Each scene shows the same named points in several views. A view is turned or mirrored, shifted and resized as a whole, has a little noise and may leave points out.

Scene 1
View 1
K796: [ 18 -23  -9   1   3 -28 -15  13 -11 -19 -10]
K925: [ 20   3 -14   4  27  -7 -21   7 -10 -33   1]
K2: [ 21  -1 -19  -4  25 -16 -23   8 -11 -49  -7]
K429: [ 40  13 -25  28  52   0 -10  -4  18 -10   6]
K143: [ 26  -9  -7  31  25 -11  -1   4  12  25   2]
K769: [ 35  25 -24  19  57  10 -18   0   4 -26   7]
K328: [  9  16  10  25  42  15 -24   7 -16   0  18]
K821: [ -7 -38  16  -1 -21 -31 -15  24 -28   2  -7]
K128: [  1 -11  26  26  11   0 -14  12 -17  37  12]
K355: [ 16   3   0  20  27  -3 -16   9  -8  -1  10]
K385: [ 14  27  -5  14  51  16 -30   3 -12 -21  17]
K672: [  9  -2  21  37  24   8 -11   8  -7  40  17]
K299: [ 14   0   0  18  25  -6 -15   9  -8   1   5]
K106: [ 19  15   4  32  43  14 -16   2  -1  19  17]
K603: [ 32  15 -24   6  46  -2 -23   3  -3 -48   3]
K709: [ -2  -9   9  -4   6 -13 -29  20 -35 -27   2]
K679: [ -3  -7  20  14  13  -3 -25  17 -26   8  10]
K994: [  3  11   8  -1  33   7 -34  13 -30 -32  14]
View 2
K355: [ 10 -11  14 -12   4   3  -1   5   2  -3 -12]
K994: [  2  -5   4 -13   4  25  17   6   8 -23  -1]
K429: [  4  13  18  -4   2 -10 -14 -13   6  13  -8]
K2: [-11  -8 -11  -3  -6   4  -3   4  12  -8  10]
K821: [ 13 -60  -8 -17  -3   1  -3  35  -4 -13  -9]
K679: [ 18 -28  13 -19   8  13   8  16  -1 -16 -17]
K672: [ 30 -21  31 -22  11   0  -1   8  -7   3 -35]
K328: [ 14   1  23 -16   9  15  11  -2   3  -9 -17]
K106: [ 20   3  31 -17  10   6   5  -8  -1   0 -22]
K299: [ 20 -23  18 -15   5  -6  -7   9  -4   2 -23]
K385: [  3  13  16 -10   7  17  10 -10   7 -11  -7]
K925: [-6 -9 -2 -5 -3  3 -3  2  6 -7  5]
K709: [  2 -30  -5 -13   0  17  11  19   4 -22  -2]
K769: [ -3  21  14  -5  -1   1  -5 -18  10   3  -1]
K143: [ 20 -14  21 -13   4 -15 -16   3  -2  12 -22]
K128: [ 29 -32  24 -21   8   5   0  16  -7  -4 -31]
View 3
K994: [-16 -15  15   0   0  11   3  13 -47  11  34]
K299: [  9 -16  -5   0  -9  10  -2  11 -24  -2  12]
K429: [ 5  6 -3 17 19 16 -1 10  5 -5  8]
K2: [ -8  -7   7  -5  12   5 -12  32 -19  26  22]
K603: [-15   3  15   7  23  10  -4  23 -13  18  25]
K143: [ 25 -12 -21   8 -14  12  -3   6  -7 -16  -2]
K769: [-6 11  4 14 28 12 -3 20  7 10 10]
K328: [ -3 -11   6  14  -6  13  16  -4 -34 -14  25]
K672: [ 21 -22 -18  11 -26  11  10 -13 -32 -30   7]
K106: [ 10  -6  -5  21  -2  14  17 -11 -23 -25  15]
K925: [ -6  -8   5  -1   5   9  -5  25 -22  15  21]
K355: [  7 -15  -4   5  -8  11   0   8 -24  -4  16]
K679: [  6 -29  -4  -3 -29   7   2   6 -48  -3  21]
K821: [ 18 -41 -13 -26 -43   1 -22  25 -50  17  14]
K796: [  9 -22  -9 -15 -13   2 -22  34 -21  21  11]
View 4
K106: [-12   0  16  -9  15  22   7   9  11  27  -1]
K385: [ -9  -3 -17  -1  13  21   5  22   9  20  10]
K796: [ -7  -6  -9   2  -4 -15 -35   0   7  -7  -5]
K709: [-24  -9 -22   2  -3   3 -29  15  20 -11 -14]
K143: [ -3   2  27 -11   5   3 -10  -8   6  19   0]
K672: [-23   2  32 -17   9  19  -5  -1  22  19 -15]
K2: [  1  -7 -28   9   1  -6 -20  13   0   0   7]
K299: [-11  -3   4  -4   3   6 -14   7  11   7  -4]
K128: [-29  -1  25 -14   4  12 -15   2  27   8 -21]
K769: [ 10  -3 -13   3  13  12   6  14  -6  28  19]
K603: [  6  -5 -29   7   7   4  -7  20  -6  15  17]
K355: [-10  -2   3  -4   6   6  -8   8   8  12  -3]
K429: [12  2  4 -4 10  6  0  4 -8 29 17]

In a view up to two points have been moved. Name them for each view, in the order of its rows, or write none.
view 1 -> none
view 2 -> K299
view 3 -> K769
view 4 -> none
